A landscape with many valleys, sampled at points; each row gives a point and its height.
A ball rolls from a point to the lowest of its 2 nearest points, and stops where none of them is lower. Distance is the straight distance between rows; heights are no part of it.
J161: 11  -7  3  -12  -6  -7  -21  6  2  10  1  4  7  -8  -14  7  6  2  -25  -11  9  14  1  (h 1.86)
J218: -3  4  7  -5  6  3  15  1  2  14  -9  20  9  -36  -18  -2  -6  5  3  -12  -14  -15  3  (h 2.52)
J187: -17  0  -2  0  7  6  23  -6  -8  -12  -7  5  -15  -22  20  2  -2  13  -17  8  -8  -25  10  (h 3.92)
J289: 3  -12  -20  10  12  -18  -7  15  10  20  -12  -2  16  -13  8  2  -7  2  -12  -7  10  -10  30  (h 4.78)
J71: 18  -8  6  -2  -4  21  4  4  -5  -21  14  -13  -5  17  23  8  8  11  -29  8  12  11  2  (h 6.07)
J461: -7  24  9  -24  -13  39  29  -33  -18  -28  -6  -8  1  -8  5  -1  14  14  -17  11  6  -8  -29  (h 5.28)
J283: -2  17  -4  1  11  3  10  5  26  17  -8  7  7  -26  -14  -6  -13  10  15  -31  0  -13  -3  (h 4.64)
J977: -9  4  8  22  -1  -16  -4  20  -6  0  26  -15  -2  9  11  19  -27  2  16  -6  -21  -1  -8  (h 4.15)
J890: 10  -12  4  9  -6  -12  -13  23  -6  -6  14  -16  -9  17  12  23  -17  11  -22  -4  -4  10  6  (h 5.49)
J751: -8  -15  4  18  -4  -31  1  3  -5  15  19  -15  15  26  4  15  -19  -23  9  17  -19  0  20  (h 2.54)
J7: -14  -6  2  22  10  -29  6  -1  2  24  19  -16  23  30  7  11  -20  -32  10  31  -26  -5  16  (h 2.17)
J549: 2  6  9  -10  -2  11  -2  -20  -6  -10  0  9  -8  7  -4  -9  23  1  4  2  11  15  -18  (h 6.17)
J895: -6  -18  -4  23  4  -27  -1  7  -8  12  9  -13  5  24  15  8  -10  -15  -5  20  -7  -1  21  (h 2.87)
J712: 2  -19  5  2  -3  2  3  -14  -23  -4  -7  11  -7  7  5  -8  22  -8  -6  25  5  -2  15  (h 2.26)
J394: 13  1  -8  2  -8  -13  -18  6  1  -5  4  -8  -5  33  1  6  -3  -11  22  -4  17  32  -10  (h 6.69)
J556: 13  -15  -13  -4  2  -5  -10  6  9  33  -26  11  37  -21  -19  0  5  -4  1  -14  0  -10  26  (h 3.00)
J302: 6  -8  -17  10  3  -14  -21  34  5  7  2  -12  6  -2  10  21  -19  9  -20  -14  3  2  14  (h 5.15)
J76: 3  -12  -25  18  6  -22  -18  30  4  19  -5  -11  26  -5  11  14  -14  -3  -8  -7  5  -5  22  (h 4.96)
J538: 16  -31  -10  7  -17  -20  -21  4  -5  6  -9  -6  3  32  6  1  6  -17  -8  16  15  16  24  (h 3.47)
J165: -14  3  3  -8  1  7  18  -24  -19  -11  -15  15  -9  -11  -5  -11  19  -2  11  15  -3  -10  -3  (h 0.85)
J997: -16  20  14  -6  -1  13  4  -2  -12  -5  9  14  -7  -38  -12  9  -6  13  -7  -10  -18  -6  -27  (h 4.06)
J463: -11  25  4  -15  0  13  18  -28  11  -11  -14  5  -13  -3  -8  -16  16  6  24  -10  7  -1  -23  (h 1.90)
J914: -7  21  13  -16  -11  33  12  -29  -23  -29  5  -8  -3  1  9  0  19  11  -11  14  2  2  -32  (h 5.70)
J59: 14  7  -11  -17  6  6  -12  14  20  -3  -2  -4  -3  -3  -8  5  -7  17  -24  -22  16  12  1  (h 2.09)
J733: 3  -14  8  8  -8  -10  -13  7  -14  2  10  3  -4  8  -4  5  4  -7  6  6  -7  9  3  (h 2.91)
J271: 1  22  -11  -5  12  0  -4  10  29  5  -7  2  -1  -11  -7  -6  -12  9  16  -29  13  -1  -3  (h 4.42)
J598: -3  -6  -15  11  20  -11  5  9  14  9  -6  -3  0  -9  13  -1  -10  9  -14  -4  12  -13  24  (h 4.60)
J257: -9  18  7  -3  2  14  9  -10  3  -15  1  1  -16  -10  6  -1  5  15  -1  -5  4  -5  -11  (h 3.88)
J599: -15  -6  13  3  -8  2  3  -4  -36  -15  4  5  -12  -11  2  6  7  1  -3  16  -20  -11  -8  (h 1.54)
J920: 1  20  -5  0  3  9  -12  13  16  -20  12  -12  -15  10  18  1  -10  10  5  -16  14  11  -15  (h 3.65)
J399: -4  30  -8  -6  8  3  -8  11  30  -9  3  -3  -12  -2  2  -8  -11  11  15  -26  14  3  -10  (h 4.19)
J784: -8  20  1  -5  7  11  22  -5  25  7  -9  1  -13  -23  -14  -9  -16  16  5  -26  -6  -17  -10  (h 4.62)
J936: -6  12  13  -14  -8  18  5  -27  -18  -16  5  3  -8  1  -1  -6  23  2  -3  7  3  9  -26  (h 6.02)
J878: 7  3  -2  2  2  3  -3  -8  1  -13  -1  1  -10  16  12  -10  15  -1  11  2  19  15  -3  (h 6.35)
J566: -23  -2  -3  25  15  -17  10  1  -10  14  8  -3  6  3  16  -8  -6  -27  16  34  -14  -15  3  (h 1.02)
J402: -20  -8  4  24  11  -15  8  0  -10  21  18  -8  22  16  3  -1  -13  -41  19  44  -29  -16  8  (h 1.67)
J122: -16  6  7  11  0  -2  2  3  -19  -11  4  1  -14  -11  12  4  -1  7  8  9  -12  -11  -9  (h 2.63)
J596: 15  -19  -22  -4  -9  -11  -25  10  12  26  -27  8  34  -10  -16  6  13  -8  -2  -16  15  5  23  (h 3.43)
J600: 9  13  -2  -9  4  18  -5  9  17  -19  8  -6  -12  5  12  2  -6  19  -19  -12  15  11  -3  (h 2.88)
J830: -16  23  10  14  -3  1  -6  6  -5  -13  16  -6  -13  -2  10  3  -5  2  30  -6  -9  -2  -27  (h 5.09)
J357: 7  4  5  -7  1  1  -7  6  4  10  1  11  1  -20  -18  7  0  10  -17  -16  2  7  0  (h 1.14)
J404: -10  22  4  -11  3  17  21  -12  15  -6  -5  0  -17  -22  -7  -3  -7  23  -7  -17  -3  -13  -14  (h 4.34)
J934: -5  -6  -4  7  14  -6  11  1  -5  0  -5  3  -7  -13  18  -1  0  8  -13  6  2  -16  20  (h 4.36)
J358: -1  -21  19  8  -16  -12  -12  9  -25  5  11  7  1  2  -13  6  2  -13  4  14  -25  0  5  (h 3.40)
J851: 2  -9  4  -2  -1  -2  -4  -10  -12  10  -8  24  6  -13  -19  -15  16  -15  18  9  -3  -2  12  (h 2.74)
J955: 8  -9  -7  4  8  -8  -8  7  3  25  -13  16  29  -21  -10  -3  0  -5  9  -7  -2  -14  20  (h 2.56)
J669: -21  3  4  25  6  -19  7  8  -7  0  22  -18  -6  9  24  10  -16  -5  8  10  -18  -11  -1  (h 3.68)
J160: 15  -22  -20  -5  -21  -15  -34  17  4  19  -24  3  27  -3  -13  11  11  -12  -16  -8  13  16  18  (h 3.71)
J737: 14  -32  13  4  -18  0  -28  1  -19  16  2  15  26  -5  -25  -13  5  -31  22  24  -23  -15  14  (h 3.74)
J293: -10  16  10  -7  3  11  14  0  0  6  -3  17  -2  -42  -13  4  -12  12  -1  -15  -19  -17  -13  (h 3.28)
J681: 21  -10  -5  -5  0  20  14  0  7  -21  4  -8  -1  18  27  -2  9  8  -24  6  22  7  15  (h 6.34)
J710: 15  19  -26  -29  3  8  -5  10  44  -6  -19  -9  0  14  -11  -6  -12  13  -8  -33  22  15  -5  (h 2.85)
J144: 2  13  6  -18  0  25  15  -17  4  -14  6  -2  -12  -7  2  0  8  18  -28  -3  3  -3  -16  (h 4.41)
J459: 4  -4  1  -6  8  1  8  0  5  23  -14  19  15  -25  -21  -6  2  3  10  -15  -3  -9  10  (h 1.94)
J275: 2  -22  10  4  -9  -5  -14  -4  -21  10  -2  19  10  -7  -19  -14  16  -21  17  25  -10  -7  14  (h 3.12)
J531: 2  -26  23  8  -22  -9  -15  7  -22  8  17  6  14  6  -24  5  -4  -23  18  21  -38  -7  10  (h 3.90)
J448: 8  -31  16  8  -15  -5  -16  4  -23  11  12  6  23  0  -19  -7  -7  -33  24  30  -38  -22  16  (h 4.31)
J447: 11  3  -5  3  -4  -4  -8  9  9  -22  12  -19  -11  42  23  4  -9  -6  16  -2  16  25  -12  (h 6.85)
J611: 18  12  -17  -31  5  24  13  0  46  -1  -14  -12  -4  24  -15  -18  -11  16  -18  -31  15  8  -12  (h 3.09)
J991: 12  -7  5  2  -4  7  -6  17  -3  -18  20  -16  -11  21  21  17  -9  12  -25  0  0  14  -1  (h 5.73)
J638: 14  -28  -10  5  -19  -20  -33  12  -4  15  -15  1  19  15  -9  6  6  -17  -2  5  8  13  19  (h 3.76)
J95: -17  12  3  2  5  7  14  -8  -10  -17  -1  3  -17  -16  14  1  1  14  -4  5  -4  -15  -3  (h 3.38)
J714: 15  16  -23  -24  3  2  -16  14  28  -4  -7  -4  3  3  -11  4  -10  11  -14  -29  23  22  -10  (h 2.53)
J956: -14  -8  -10  23  18  -16  8  -8  -7  14  -2  2  1  -1  16  -13  5  -21  6  29  1  -15  15  (h 1.50)
J319: 1  17  3  -15  3  7  9  -22  16  3  -13  10  -7  -2  -21  -17  17  -1  24  -16  14  11  -17  (h 2.25)
J923: -11  11  8  -20  -4  15  25  -37  -6  -8  -19  14  -8  -9  -20  -12  22  -1  13  3  1  -3  -19  (h 1.41)
J527: 15  8  -6  -26  3  21  23  -14  38  7  -10  -9  -8  17  -24  -19  -2  13  -13  -26  13  10  -21  (h 2.82)
J314: 11  -9  2  1  -4  -7  -18  10  -5  4  0  3  0  6  -5  4  5  -1  -4  -1  6  16  5  (h 2.46)
J961: -9  14  16  4  -2  6  -7  11  -12  -1  18  11  -3  -29  -9  11  -6  11  3  -12  -17  -1  -23  (h 4.63)
J369: 2  -10  -6  18  2  -22  -12  29  -2  4  15  -16  3  8  17  21  -23  5  -11  -7  -7  3  11  (h 5.31)
J366: -7  -16  -7  13  9  -8  10  -14  -15  0  -7  3  -4  7  18  -13  16  -13  2  30  3  -11  18  (h 1.85)
J765: 11  -22  3  6  -6  0  1  -10  -11  -12  1  -2  -6  24  15  -3  21  -6  -7  21  10  10  15  (h 2.75)
J252: -11  6  4  -14  -3  21  31  -30  -14  -19  -21  2  -9  -6  7  -6  21  7  -4  17  1  -15  -3  (h 1.53)
J938: 15  7  -1  -9  -3  5  -15  -3  6  -13  7  -2  -10  22  1  -2  7  -2  10  -7  22  31  -21  (h 6.54)
J553: -1  0  -2  -4  8  -3  13  -12  3  10  -14  18  1  -15  -14  -14  11  -2  14  -3  5  -6  9  (h 2.38)
J68: 12  -24  -9  9  -1  -10  -5  -4  -5  -2  -8  -2  0  30  17  -9  12  -10  -3  15  21  11  21  (h 3.15)
J5: 7  12  0  -21  2  14  19  -22  27  8  -13  1  -10  3  -25  -17  6  7  3  -23  12  9  -22  (h 2.55)
J679: -11  21  15  9  -1  4  -9  9  -7  -6  14  7  -6  -18  -1  6  -7  3  23  -11  -12  3  -27  (h 5.01)
J427: -7  7  15  13  -6  -6  -8  14  -7  -13  25  -14  -15  15  10  17  -13  7  8  -4  -13  12  -16  (h 4.57)
J907: -2  14  6  -22  -4  36  32  -26  -1  -18  -7  -6  -6  -7  -1  -5  9  21  -24  2  1  -13  -16  (h 4.81)
J965: -17  -2  -3  26  15  -23  9  9  0  9  16  -20  0  19  29  8  -19  -12  -6  21  -11  -8  10  (h 3.25)

Call two points neighbours if one is among the 2 nearest of the other. Go from one point of each pair to the other, from neighbour to neighbour, staying as low as possible. Name the highest point that can't be avoided.
J59, J95 -> J283
J357, J459 -> J448
J165, J357 -> J611
J566, J459 -> J638

Two balls start at each pair of points below. Name the first point that both come to, or write never.
J977, J76 -> never
J160, J358 -> never
J611, J71 -> never
J890, J878 -> J95

Where does a ball stop that starts at each point below?
J394 -> J95
J427 -> J566
J447 -> J95
J679 -> J459
J538 -> J566
J991 -> J95
